A landscape with many valleys, sampled at points; each row gives a point and its height.
From any point a ball rolls to the lowest of the 3 points nearest to it. It stops when none of these is lower. Distance is the straight distance between rows; heights are no part of it.
J_442 h=41.1: [-35 -29  -2  26   4   3 -15  35 -33 -39  -1 -10 -11 -23  38 -19  17  -5
 -19  16 -20  19  -6 -14 -23  -8 -25   0  -5  14  10  -9  11  31 -27 -13
  46 -13  15  11 -46  29 -41  -1   0 -16   7 -30  26  -1  -2  -6]
J_815 h=50.1: [-29 -26 -17  -5   9   8  -9  34 -23 -13  -4   0 -46  -8   4 -47  17  12
 -47   7  -4  36   2   6 -36   5 -15  46   6  13  10 -22 -38  -8 -18  10
  14 -18 -16  22 -25  13 -38  24  -8 -37  19 -36  -8   9  -7   1]
J_350 h=49.9: [ 22  20  47  31  18  47 -69  15  31  -4 -61  10  38 -18 -49 -17 -13 -23
  -8  22 -10 -15 -34  25 -30  16  44 -26  11 -11  23  40  -3  30  46 -21
  22  65  26 -80 -45   4  48  23 -11 -33  14  57  68 -22 -23  -7]
J_298 h=19.8: [  3 -13  21  13  42 -16 -23 -15  71 -15   7   8   8  16 -23  18  -7 -25
 -21  14   1 -34  10   5  27  21   4 -45 -11  29 -40  13  -2  44   3 -48
  24  22  -6 -54  49 -54  21  -8 -31 -21 -57 -10  50 -24 -40  -7]
J_288 h=30.6: [ 27  17 -27 -24 -18  -1 -14 -13  -9   7 -15  13  28 -13 -17  10 -25  -4
  55   4  11  -7 -30  33 -22  -7  28  32  -5   2  15  -1   5 -24  33   6
 -46  18   8   6 -12  24  17  11  28  13  14  50  -5  -3  26  15]
J_729 h=37.4: [ 10   1  12  11   5  18 -29  32 -25 -16 -20   3  25 -36 -10  -2  -1 -24
   4  -2 -22   3  -9   5 -33   7  11   4  -8   5  12   8   4  19  13   3
   1   5  29  -5 -15  25  10  22   8   7  14  15  14  -2  25   4]
J_650 h=42.0: [ 20  11 -27   0 -20 -26 -28  17 -14 -47  14   5  40 -37  59   9  -7  -1
  28  17 -39  -8  -7  24 -59 -30   4 -13  -4  25  15   5  16   8 -19   5
  17   0  46  -5 -10  47 -15  32  27  23 -22 -17  17  -1  20  13]
J_306 h=6.1: [ 27   8 -28 -24 -18 -12 -65  36 -38 -14 -31   3  30 -54   9 -15 -25 -13
  57  28 -31  -7 -18  25 -73 -23  34  32   7  10  55   0 -17  -9  29   9
 -19 -16  13   9 -41  59   0  61  12  15  10  23   4  -3  28   9]
J_248 h=42.1: [ 27  24 -18 -46 -46 -43  17 -13 -50  -5  27  -6   5 -40  78  35  10  16
  63 -14 -18  -4  10  16 -30 -45  -9  -4   0  29  12  12  13 -36 -26  46
   0 -34  19  49 -20  41 -21  28  32  66  -3  20 -56   8  59  15]
J_485 h=34.5: [ -2 -58 -47 -51  43 -30 -22 -29  77 -16   9  24  -6  38 -37 -21 -46   9
  -9   1  -2  -4   9  20 -10  46  52  21  19  51 -10  -4 -98  24  -1 -40
  -3 -24 -37 -77  20 -29   5  41 -16 -50 -61 -17   7  -9 -63 -21]
J_66 h=47.2: [-11   3  24  16  -5   8 -34  25 -18 -49  10  -4  22 -38  48   8  15 -26
  16  32 -47 -18 -14  -8 -44 -14   7 -33 -11  -1  -1   1  19  35 -18   1
  53  33  33 -17 -22  24 -20   5  -3  17  18 -12  19 -11  18   5]
J_253 h=27.6: [ -7   5 -25   3   0 -45  12 -23  82 -13  33   0  18   5  14  47 -12   5
  20   0 -11 -29  28   6  29   5 -19 -11  -4  16 -48  16  29  23  -8 -52
   0  -3  -8 -31  55 -29   1  -7  -3  14 -48 -13   6 -16 -13  -3]
J_673 h=61.4: [-25 -25  36  12  22  15  20  16 -26  12 -11 -22 -41  20 -16 -26  38 -17
 -52  -4  23  18  18 -11  30  17 -28 -12  -1 -34   6 -26  -1  21   0  17
  15  -8 -26  29 -15 -11  -2 -24 -19 -17  22 -32  12   5   5  -5]
J_547 h=12.5: [  6   0  17  13   7  14 -13  -5  30  13  -6   5  -1  16 -32   8   1 -19
 -13  14  10  -2  11  19  32  19   9  -7  -5 -11 -14  13  22  33  26 -28
   8  27  -8 -30  12 -42  20   2 -36 -20 -25  14  26 -11 -10 -12]
J_401 h=50.6: [-14 -15  -8  30  -8 -20  29   6  -7  -9  36  -3 -12 -15  73  25  18  12
 -14   4 -10   8   4 -35  -6 -34 -43 -53 -24   9 -16 -26  38  27 -57   4
  49   2   9  24  23  10 -38 -20  13   0 -19 -54 -15   7   9  -1]
J_63 h=42.2: [ 16  31  54  15 -37  68   3 -31   1  40 -38   9  39  14 -60   8  15  -3
  15 -12  54 -22 -27   8  32  -7  26  21  12 -38   3  32  18 -47  71  -4
 -46  70  48 -22 -34  -5  60 -14  -6  17  32  93  38 -22   5  15]
J_50 h=55.9: [-19   1  62  38  18  35 -23  18 -22  -7 -11  -6   6 -13  -5   1  39 -25
 -36   8 -13   4   5  -1  24  30 -19 -35 -20  -8  -9  -9  28  40  18  -9
  54  29  13 -11  -5  -7   3 -23 -10 -11   3 -18  44  -2  -2   7]
J_99 h=60.8: [-12   0   5  -1  18  12  32 -15 -34  40 -15 -10 -27  33 -55 -25  23   3
 -34 -17  51  36  12   8  23  37 -15  44   5 -30  -2  -9 -10  -5   9  34
 -34 -15 -45  34  -5   5   1 -18   0 -27  37  11 -31  14   1  -6]
J_749 h=49.0: [  5 -20 -80 -19   0 -32 -17  16   5 -18  16  12 -16 -17  -8 -22 -29  23
   4  -3   3  24  -2  22 -24  11  11  55  -4  23  21 -13 -35  -1  -5  15
 -18 -21 -25   8  -2   2 -12  36  17 -11  -8 -15 -20   1 -10   1]
J_562 h=60.5: [ 18   1  10 -10  -1  32   9  -7 -34  28 -32   7 -10  19 -67 -12   2 -21
 -22  -8  65  21  14  24 -18  16  15  52   8 -30  20  -4 -14 -24  33  17
 -30 -10  -3  17 -22  16  28  -5   7 -12  38  39   0  16 -10   1]
J_331 h=29.0: [ 12  11   9 -23 -18   3  24  31 -68   5  -2 -10   5 -36  21   1  29  -2
   7  -9   3  29  19  -3 -29 -28   1  26  -9  16  21   4  16 -28  -3  39
  -8 -29  20  57 -38  57 -13   9  16  20  26   5 -34   9  32   8]
J_49 h=50.2: [ 20  14  76  44  13  47 -71  52 -37 -40 -75  10  54 -51 -17 -32  18 -32
  18  28 -33 -13 -29  -1 -65  14  27 -14  30  -9  39  30   7  24  32 -12
  29  33  63 -54 -84  39   9  11 -12 -38  46  25  52   7  14   8]
J_14 h=59.6: [-39 -33 -64  22  24 -35 -15  18  58 -39  31  57 -27  14  53 -25 -29  60
 -18  24 -32  16   2 -33 -33 -15 -18   0  -3  33   3   4 -47  32 -83 -26
  32 -49 -14 -12  18  -2 -45  11  22 -20 -26 -89 -21  22 -53  -7]
J_801 h=4.7: [ -7  20  82  36  20  29  -6  -7  14  32  -3  -4 -25  25 -48  35  32 -36
 -18  -2  38 -16   9  12  53  25  -3 -40 -15 -32 -25   5  37  11  31 -17
   6  28  -3  -4  25 -58  31 -38 -28  -3  13  17  28 -19 -12  -7]
J_585 h=39.6: [ 21  27  16  25 -37  13 -23  11 -16  17 -22   1  47 -29 -34  35 -12 -15
  37  -6 -22 -33 -16  12 -16  -1  16  -9  -6 -21  13  25  27 -19  47  -2
 -24  38  43 -41 -18  10  41   9   2  28  20  46  21  -9  20  17]
J_798 h=40.8: [-30 -58   1   6  47  10 -23 -25  56   4   8 -21 -32  65 -36 -28 -19  21
 -53 -14  21 -10   2 -10  32  40   4 -29   4   9 -21 -17 -69  32 -17 -12
  17 -26 -38 -35  27 -69 -14 -17 -40 -56 -22 -85  -9  15 -62 -33]
J_542 h=49.7: [ -9  32  67  16 -17  39  77   0 -99  27 -17 -57 -43  14  13  -5  84 -20
 -42 -13  27  17  26 -35  39 -26 -28 -34  11 -28   5 -29  55 -29 -10  53
  23 -34  -6  72 -29  26 -45 -52  -4  26  43 -13   5  17  44  -3]
J_828 h=22.6: [ -7 -13  32  -8  45   0  -5 -25  63  18  22  -7 -28  55 -22   5   9 -16
 -50   0  28  -6  16  -9  71   8 -22 -56 -19 -16 -32 -13  11  42  -3 -34
  23   6 -25 -34  47 -79  21 -39 -49 -27 -26 -26  18 -11 -35 -25]
J_934 h=37.6: [-29 -10 -24   1   8 -13 -49  52  23 -51 -14  25 -16 -27  33 -40  -4  -3
 -11  40 -18  11  -8  11 -70   3  -5  10  -8  34  18 -10 -48  23 -30 -24
  28 -18   7 -10  -6  17 -40  39  19  -8 -18 -47  30  -6 -17  -2]
J_402 h=36.3: [ 19   4 -18 -22   1 -30  34 -28  31  25  28   7  15  17 -37  45 -25   4
   4  -9  14  -1   7  20  38  26   4  17   2   1 -28  -1   2  -6   8 -36
 -24   7 -30 -18  52 -34  27 -11   9  -7 -15  31 -12 -20  -8   8]
J_276 h=44.6: [ 15  33  52   6   5  45 -43 -13  20  34 -33  18  27   4 -64   8  -4 -20
   6   0  27 -35 -22  19  10  22  37  -5  15 -28   8  36  -2  -6  63 -36
 -24  64  12 -46   1 -39  56   5 -13 -19  13  69  49 -41 -19 -21]
J_421 h=52.2: [ 25   0 -77 -36  23 -34 -71  11  36 -47  -6  45  11 -28 -29 -30 -69  -1
  27  13 -38  -6 -10  38 -70  13  59  34   4  22  31   1 -69   1  23 -12
 -17   2  -8 -45  -8   6 -11  80  20 -23 -13  13  16 -16 -13  -1]
J_299 h=34.7: [ 19  29  -7  -5 -20  22 -25 -25 -17  27 -30  14  43  -7 -34   9 -24 -18
  42 -14   4 -23 -29  19 -18  -8  37  14   7 -22   4  22   1 -45  41  16
 -68  37  34 -16 -22  31  35   2  26  11  31  76  -3 -17  29  15]
J_992 h=15.8: [ 22  14 -54 -43 -16 -22  -5  21 -33   5  -5   7  22 -33 -10 -28 -30  -2
  57  -1   5  29  -6  21 -53 -28  24  66  18   1  39  -1 -24 -53  34  28
 -46 -39   9  53 -23  54  -7  50  18   9  28  41 -35   3  40   7]
J_251 h=42.3: [ -4  19 -22 -28  -9  -1  58 -44   1  31  29  -8 -14  33 -35  37   0  18
  11 -22  58  -4  20  -5  60  16 -18  33   4 -27 -25   2  16 -25  24  18
 -46  -3 -52  28  42 -14  25 -14  10  -1  -3  37 -46 -14   8   2]
J_932 h=27.1: [-27 -25 -63 -18  33 -32   2  -4  90 -33  25  25  -2  23  30   3 -65  19
  -5   2  -7  -6   8  -1   1  18   8   4  14  41 -28  -3 -40  16 -22 -66
  -5 -19 -30 -50  51 -21  -1  14  -4 -16 -66 -35  -6   5 -49 -19]
J_836 h=56.2: [-37 -24 -58  22  20 -22  30  -7  16 -17  40  16 -41   2  62 -11 -13  41
 -15  11  -1  13   2 -22  -4 -22 -33   4  -7  29 -11 -18   5  10 -60 -14
  19 -18 -13  16  19 -11 -51  -3  -1  -5 -14 -68 -46  18 -19   4]
J_17 h=31.8: [ -8 -23 -29 -23  38 -13   5 -18  61   4  20  15   7  26 -33  -6 -31   2
 -16   0  24  -5  10  -2  15  36  26   3  18  16 -12  -7 -55  22 -13 -36
  -9  -1 -49 -46  33 -26  13   6 -17 -45 -36  -1  -8   0 -54 -17]
J_940 h=38.6: [  3  15  53   9 -45  17  -1  19 -61   5  -8 -12  41 -31  25  21  31 -18
  40  -3 -21  -2   3 -13 -29 -29  16 -11  -3  -4  26   9  26  -8  -1  26
  15  17  36  23 -52  58   8  11  -1  31  16  15  -4   2  44   4]
J_113 h=46.8: [ 15  38 -20   8 -28 -33   2  -2  16 -28  27   1  46 -30  27  41 -10  -2
  51   6 -43 -30   4  24   0 -14   1  -9 -23  -1  -7   8  35  -5 -18  -6
   8  27  16 -23  24  29   7  14  23  61 -21  29   5  -8  33  19]
J_569 h=25.4: [ 20  22  77  -3 -42  57   5   2 -75  28 -48 -12  22  -6 -13  -8  37 -20
  30 -16  11   8   0 -21 -20 -25  -1  11  17 -23  16   7  23 -29  43  26
 -26  -2  72  47 -68  67  12 -13  -5  24  66  58  -3  19  44  14]
J_191 h=22.3: [ 17   7  -5 -11  33 -31 -24 -11  92  -5  23   6  28  13 -26  24 -30 -22
   7  24 -19 -33   5  17  10  31  42 -26 -18  21 -21  17 -12  23  14 -58
  21  26 -13 -89  31 -44  41  15   0 -14 -78  16  56 -39 -36 -17]
J_692 h=21.2: [  1  12  17  24   0 -14  33 -26  19   9  16  -6 -12   5   9  38   9  -3
 -12 -10  14 -19  10  -4  48  16 -40 -31  -4 -22 -30  -8  30  10  -1  -7
   4  23 -13   0  32 -48   9 -31 -14  10 -24 -17   8   0   2  -7]
J_877 h=61.3: [-27 -14 -68  -6  16 -38  50 -18  -3   7  41  11 -53   2  54 -12 -11  76
 -21  -9 -13  28  16 -21  21 -33 -51   3   8  12 -12 -24  13 -10 -54  21
  -3 -34 -24  38  20 -19 -37  -1   9 -15   0 -65 -85  38 -10   6]
J_317 h=39.5: [ 31  30  10   0 -40   4   4 -26   9  27 -10  18  48 -20 -21  39  -5  -3
  44 -13 -14 -34 -15   0   9 -10  25   3 -13 -12   1  35  31 -20  40   0
 -43  47  29 -29  -2   8  41  -7  25  41  -8  59  12 -16  35  18]
J_813 h=38.7: [-11  15  24 -15 -16  18  36  -5 -52  23   7 -30 -26 -11  18  21  41   7
  15 -32  15  12  -6 -10  29 -16 -30 -12 -14  -7  11  -2  40 -23  -8  32
  -9 -27   6  41 -17  21  -1 -23   7  33  19   5 -25   9  45  10]
J_808 h=17.5: [-24 -20  -8  34  -2 -38  19  -3  44  -4  38   3  10   1  53  27  -7   9
 -12   3 -28  -7  14 -23  34  -2 -39 -26 -23  -1 -44  -5  34  33 -37 -21
  18   9 -16 -13  38 -48  -9 -26 -14  13 -36 -41   5  -8  -9  -2]
J_916 h=41.0: [ 16 -12 -49 -44 -17 -29  39  24 -52 -10  20  -8 -25 -18  27  -7  -1  19
   4   5  12  46   0  11 -36 -21  -2  47  -2  11  24 -31 -10 -37  -9  36
 -14 -38  -7  58 -12  46 -32  35  21  -9  16 -20 -49  23  20   6]
J_311 h=35.4: [ 18  22  37  -3 -16  31 -39  34 -65 -10 -52 -12  26 -35 -35 -38  18 -18
  10  16  -1  23  -8   2 -45  -4  38  45  15  -9  29  10 -15 -21  27   7
 -14   1  40  19 -72  55   9  10   0   3  46  35  12   9  24   9]
J_946 h=64.5: [-39 -39 -14  30  38  -3   8  21   3  -9  18  -4 -71  21  43 -57  32  52
 -59  11  -5  38  -6 -38  -5 -16 -30 -23  -8  -5   0 -37 -23   6 -45  -8
  54 -34  -7  36  11 -26 -53 -27 -16 -38  -3 -85  -7  29 -33  -4]
J_632 h=18.1: [ 24  49  54 -12 -64  44 -28   3 -74  28 -55   0  49 -27   0   3   7 -18
  59  -5  -3 -12 -18  -5 -35 -42  24  19  22 -17  25  45   6 -41  35  37
 -36  10  81  21 -73  60  26   5   8  29  59  55 -14   4  54  15]
J_336 h=28.5: [ -9  19 -13  -7  -6 -42  32 -29  50  -9  36   8  22   1  17  61 -14   4
  27 -11 -15 -36  26 -10  46  -8 -26 -29 -13   1 -44  10  70  11 -14 -27
  -4   4 -20 -13  79 -43   7 -28   5  31 -49  10 -11 -17   6   0]
J_589 h=40.4: [ 16  31  42  -2 -34  39  13 -47  -9  48 -23  -4  -2  18 -59  35  27 -16
   4 -18  34 -10 -10   8  46  -2  -7  11  -6 -37  -6  13  17 -45  67  15
 -58  44  24  -4  -2  -4  41 -23   4  19  22  70  11 -13   9   0]
J_325 h=34.6: [-19 -31 -21   8  22  -4 -10   1  42 -13   6  15 -12  17  -4 -22 -35   0
 -35  11   8  -4   0   6   2  40   6   7  -3  18 -10 -13 -39  27 -29 -21
  10  -8 -19 -26  22 -36   6  15  -8 -36  -7 -33   0   2 -28 -28]
J_717 h=45.7: [-17   0  28  26 -12  13  25  10 -52  -2   4 -23 -15 -10  44  10  53  -7
 -19   9 -18  -2   8 -19   6 -13 -42 -37  -2 -16 -18 -21  48  20 -26  19
  47   0  12  38  -2  -7 -24 -31 -12  19  -2 -21  19  -4  23 -11]
J_868 h=61.8: [ -46  -56  -27   23   46    0  -17    6   50  -29   17   11  -42   63
   33  -49  -21   57  -51    9   10   15   -6  -38    6  -12  -11  -32
   -3   23  -12  -23  -54   36  -57  -22   42  -35  -27  -17   30  -49
  -42  -32  -14  -51  -26 -110  -12   36  -55  -17]
J_444 h=36.2: [ 27  11 -52 -26 -20 -35 -16   2   6 -24   6  18  41 -18  -7  13 -45  -8
  64   2 -46 -20 -26  25 -25 -15  46  27   3  11  20  26  -9 -16  15  -2
 -42  14  21 -19   6  17  11  39  19  29 -18  29  16 -21  27   8]
J_986 h=44.2: [ 32  49 -33 -20 -59 -33  22 -50  35  19  10  27  49 -18 -22  58 -36   0
  78 -17  -6 -55 -23  -2  25 -32  41   1  -5  -7   1  46  35 -63  27  -6
 -77  28  31 -33  30 -16  39   5  36  61 -29  97   1 -34  12  10]
J_475 h=18.2: [ 24  21 -59  -2  20 -45 -39 -22  72 -53  13  17  48 -10   0  10 -56 -13
  42   9 -44 -49 -15  41 -23   8  41   7  12   7   7  24 -12  -4  -2 -50
 -18  18  -8 -62  31  -4   8  29  11   9 -56  41  48 -32 -24  10]
J_926 h=25.2: [-23 -36 -10  26  20 -30  -2   1  87 -47  31   3 -12  28  48   2 -25   6
 -30  12 -29  -9   6 -20  17   4 -41 -50  -6  24 -49  -4  -4  37 -55 -58
  45 -17 -10 -37  70 -50 -14 -14 -21  -8 -49 -63  16   3 -54 -23]
J_87 h=48.5: [ -6 -16 -57 -13   8 -21  44 -14   7  -1  19   6 -16  11  15   0  -9  13
 -11  -6   0  15   4   1  12   7 -16  21  -3  10 -14  -6  -1  -7 -24   3
 -28  -5 -33  22  36  -7 -14  22   3   7  -5 -16 -38   7  -3  -2]
J_521 h=24.5: [ 36  13 -57 -38 -22 -26  12 -22   9  21  15  18  23   8 -44  19 -37  16
  61  -5  18   7  -4   8  -9  -4  26  64  -3 -16  27   8 -16 -30  44  14
 -69   0  -9  21   5  21  11  34  27   7  -3  64 -38   5  22   5]
J_147 h=31.4: [  9  44  85  -5 -61  41  34 -19 -75  26 -40 -19   8 -15  19  35  57 -17
  30 -23  -3  -4   7 -29  27 -33  -2 -20  -7 -20  12  25  28 -31   5  49
  -5  11  46  34 -34  64  35 -27   3  48  33  38  -2  11  52  15]
J_289 h=2.5: [-13 -31 -32  10  43 -32  39 -12  52   3  35 -10 -22  26  21  21 -23  20
 -14 -15  16   4  19 -18  56  18 -12 -18   0   5 -36 -12   4  16 -39  -3
   7 -18 -42   6  66 -46 -12 -32 -27 -12 -20 -51 -37  17 -27  -1]
J_199 h=66.7: [-17   3  -3   8  31  -2  46   0 -47  11  -7 -55 -67  30   4 -30  34  33
 -57 -13  31  44   3 -52  28  -9 -32   2  16 -27  -7 -42  -5 -27 -17  30
  12 -40 -47  90   9 -17 -38 -34 -25 -10  48 -40 -48  20  -6   0]
J_553 h=43.2: [ 27  17   9  -6  -7   9  -1 -20  13  37 -19  24  22   4 -60  18 -13  -2
  14 -10  17 -26  -9  28  16  12  29  20   3 -20  -4  26  10   7  59  -7
 -49  42  -6 -41  -1 -20  46  11  14   9 -10  70  20 -40 -12   4]
J_472 h=48.7: [ 24  47  18 -21 -77   2  49  -5 -39   8  24   1  24  -9  65  58  14  12
  59 -17 -25 -21  13  11   2 -35 -12 -31 -22  21  13  12  48 -22 -26  42
 -12  -9  41   9  -8  42   6  -2  19  84   0  26 -32  10  57  20]
J_145 h=27.3: [ 52  38  -3 -34 -61  -8 -21   2 -57  14 -12  -7  58 -38  28  20 -11  -5
  97 -19 -33 -26 -17  -1 -40 -59  22 -34  11   1  37  31  15 -45  10  66
 -21  -1  63  28 -59  61  22  19  18  62  40  36 -21  21  63  12]
J_958 h=35.0: [ 24  30 -31 -36 -50 -25 -15  15 -38 -19  -3   2  39 -42  62  31  -4  -3
  68   0 -44 -27 -15  18 -55 -55  29  -8  -1  18  22  16  -4 -37   5  34
 -21 -18  32  32 -34  67 -22  45  14  45  11  14 -28  11  40  29]
J_817 h=26.2: [  4  16 -14   9  -5  -5 -39   6  31 -21  -2  16  40 -31   0  26 -23 -10
  15  23 -19 -18 -11  20 -18   5  23  -2  -5  11   1  16   5  26  12 -40
  -1  29  12 -41  14  -7  28  13   6  -7  -9  25  30 -28  -5  10]
J_996 h=28.2: [  2 -19  55  20  55  41 -48   0  34   4 -26   0  -2  20 -51 -15  -2 -32
 -53   5  21 -15   0  28   7  48  15 -32  -4   7   6  10 -25  36  38 -41
  30  38 -11 -63  -6 -55  28  -4 -27 -31  -9   9  62 -23 -52   5]
J_796 h=60.6: [-26 -27 -48  32  17 -25  35   9  -1   6  35 -16 -52  23  52 -10  -2  52
 -39   1   1  22  -5 -29  12 -24 -45  12   9  -5  -6 -20  13   1 -56  29
  27 -29 -22  55  26 -21 -44 -13   7 -21   6 -71 -65  30 -17  -4]
J_574 h=40.3: [-18 -23 -62   1  20 -30 -33  18  58 -45  26  40   9  -9  28 -16 -19  -3
  -7  25 -41   1 -16  21 -39   9  -7  18 -12  34  -6  -6 -40  25 -19 -31
  26  -8 -12 -43  -4  -1  -3  43  26  -9 -31 -36  21  -3 -28   3]
J_105 h=43.9: [ -37  -64   37   16   58   40  -33   -8   23   -6   -6  -15  -66   94
  -26  -75   -7   16  -82    1   13   11    0  -28   20   19    5  -31
   15   10    1  -44  -75   42  -32   -7   44  -32  -42  -27   12  -63
  -19  -40  -37  -64    0 -102   12   21  -69  -28]
J_628 h=32.0: [-29 -34  -5  33   5   0 -31  23  37 -56  26  22 -22  -4  58 -12   5   6
  -8  23 -57 -13  -4 -14 -42  -2 -27 -34 -30  15  -4 -11 -15  29 -56 -10
  51  -9  14 -21   4  -1 -37  10   6  -4 -30 -55  23  21  -5 -21]
J_454 h=57.1: [-27 -29  29  -1  42  29  -3  47 -52 -11 -29 -14 -46  -3  -6 -74  34  -2
 -60   5   6  27   0 -29 -29   9  -9  30   6  -1  25 -33 -12  14 -18   0
  29 -31  -9  38 -54  23 -42   2 -11 -37  35 -47  30   8 -19 -10]
J_362 h=36.1: [  6  29  12 -20 -45 -20  55 -38  -7  23  32  -7   1 -19  25  69  19   3
  33  -6 -10 -31   9   2  59  -7 -34 -23 -22 -22 -35   8  64  -8 -12   4
   2  22  -8   6  52 -10   5 -24  15  57 -20  15 -29   8  44  -4]
J_128 h=56.0: [ -8 -12   5   3  19  29   1  14 -14   3   2  13   2  12 -39 -31   2 -10
 -31  -3  23  18  14   4  10  34   8  36  10  -7  -4  -9 -23  13  26   2
  -9   3 -33   9 -18  -5  24   4   1 -27  13   2   8 -11 -30  -6]
J_669 h=55.5: [  1 -10  20 -15  27  10 -17  -1  19  13 -29  12  10  15 -68 -30 -31 -10
 -44   7  18  10  -7  38  -7  62  35  29  11   8   6  -1 -60  14  46  -9
  -5   8 -21 -57 -17 -12  13  22  -6 -51   2  25  25  -6 -28 -12]
J_634 h=24.9: [ 35   8  17 -56 -45  -8   8   2 -72  17 -30 -12   1 -22   9 -12  23  -8
  34  -1  23  34  -5   3 -33 -40   5  42   7   3  44  15 -13 -57  10  54
 -26 -42  32  73 -47  81 -13  10  30  43  29  25 -45  10  38  26]
J_201 h=48.6: [-12 -29  41  24  22  29 -28  27   6   0 -30  -3  -6   1 -23 -38   2 -30
 -33  13  -1  15   2  22 -30  36  17  13  -3   8  18  11 -21  46  29 -11
  17  21   0 -21 -25   1   7   9  -6 -36  13   2  31 -10  -6 -13]
J_861 h=5.6: [ 10  25  42 -29 -15  23  31  36 -90  28 -44 -36 -27 -25 -12 -60  49  -6
 -23   8  27  44   4   1 -16  -9 -10  58  30 -11  21 -14  -4 -56   2  30
 -10 -47  10  82 -70  85 -23  -4  -6  10  42   6 -16   8  25  12]
J_206 h=37.7: [ 26  32  -9 -38 -55  25  18 -49 -16  47 -26   0  32   2 -45  20  -8  -2
  56 -20  30  -8 -23  18  14 -19  10  38  -1 -25  -2  18  -1 -63  68  31
 -78  25  37   8  -6  26  27  -6  31  36  11 107 -30 -11  39  21]
J_917 h=64.1: [-16  10  57  24  -1  28  51 -28 -34  45   7 -38 -41  37 -15  15  45 -10
 -31 -32  36  12  20 -24  66   1 -34 -37  -9 -37 -13 -20  25  -8  18  26
  -5   6 -32  43  37 -21   3 -61 -12  17  33  -9   0   4  16 -15]
J_876 h=20.1: [  4 -25  47  35  34  28 -38  -7  37   3  -2  -7 -16  52 -19 -13   2 -25
 -40   4  28   6  -2  15  40  37 -16 -58  -8  -7 -20  -7  13  49   8 -21
  52  24 -23 -25  19 -58  22 -28 -43 -30 -24 -35  47 -15 -48 -20]
J_852 h=26.0: [-39 -36   5  43  14   0 -15  25  26 -21  25  -6 -29  33  40  -5  19   1
 -43   7 -15  -2  -4 -27  11   9 -38 -70 -16  -2 -23 -23   8  39 -53 -10
  66  -5  -2   6  34 -55 -32 -44 -10 -15 -22 -67  32   8 -18  -5]
J_668 h=48.0: [-15   9  63  47 -10  22  30  11 -52  10   6 -38 -44  11  28  11  72  -7
 -44 -20 -14  30   3 -46  38 -11 -38 -63   3 -17  -7 -44  55   7 -33  28
  69 -10  11  48  -5  -4 -50 -54 -18  10  33 -33  33   3  23  -4]
J_546 h=54.0: [ 13  19 -10 -37 -56  -9  27 -28 -28  39  15   8  20 -23   7  44  -3   9
  52 -14  23 -12  14   7  11 -36 -18  14 -12  -5   3  18  43 -41  11  17
 -34   3  12  17   0  20  17  -5  29  54  -2  57 -42   2  67  25]
J_765 h=43.0: [ 15   9  25  -7  14  35 -73  60 -29 -23 -51  -1  33 -58 -13 -44   0 -47
  11  33 -32   9 -23   8 -59   9  43  10  25   4  42  10 -27  20  32  -4
  33   7  30 -23 -66  49  -1  33 -12 -17  38  14  31   7   1   7]
J_393 h=53.9: [-29  -8  25  22  16  35  25  34 -57  -3 -27 -47 -64   1  21 -52  71  -5
 -66  -8   2  53  14 -41  -4  -7 -31  -1  20 -16  26 -36  11  -2 -34  11
  41 -23 -10  63 -50  33 -61 -33 -24 -15  30 -49  10   3   4 -10]
J_614 h=37.5: [  2   7 -59   2   4 -50  11  -3  32 -39  29  13  19 -31  29  36 -34  10
  26   2 -29 -16  16  16   9   3 -15  14  -8  24 -23   3   7   5 -30 -25
 -11   6 -24 -17  44 -16   4  26  13   5 -23   5 -15  -8  -1   4]
J_470 h=58.8: [ 21 -14 -25 -14   8  18   8 -15  -3  24 -12  19   5  14 -77 -35  -4   9
  -4 -20  39  12   0  22  -5  49  28  60  18  -9   3  15 -35 -25  34  17
 -52  -3 -21   0 -24  -2  40  19  -2 -32  13  64  -6 -12 -16  -3]
J_612 h=43.6: [-24 -37  34  31  52  24  -2  -2  27  15   1 -42 -54  66 -23 -48  17  17
 -82 -14  30  15  14 -32  59  26 -11 -30   6 -12  -2 -46 -38  17 -17  13
  20 -17 -53  -1  21 -62 -12 -39 -38 -32  18 -63 -10  14 -67 -28]
J_83 h=57.2: [  7  -5 -38 -10   1 -22  62 -24 -20  18  17 -25 -20  -9  35  17  -8  35
   2 -14  16  11  14 -13  25 -27 -43   7   5   6 -30  -9  35 -13 -35  37
   9 -31 -30  43  36 -19 -20 -19  13   3   2 -36 -61  30  17  22]
J_688 h=17.3: [-10 -25 -68 -19  35 -70  49 -20  72   2  60  10  -5  31   6  18 -62  30
   7  -8  16  -5  36 -27  35  22   3  13  18  23 -38   9 -13   1 -30 -27
 -30 -28 -57  -3  59 -44  -5   0  -6 -30 -44 -23 -49  24 -41  -6]

For each start below, name the point where the ball stops.
J_63 => J_306
J_562 => J_801
J_470 => J_801
J_99 => J_801
J_66 => J_801
J_542 => J_861
J_317 => J_306
J_553 => J_306
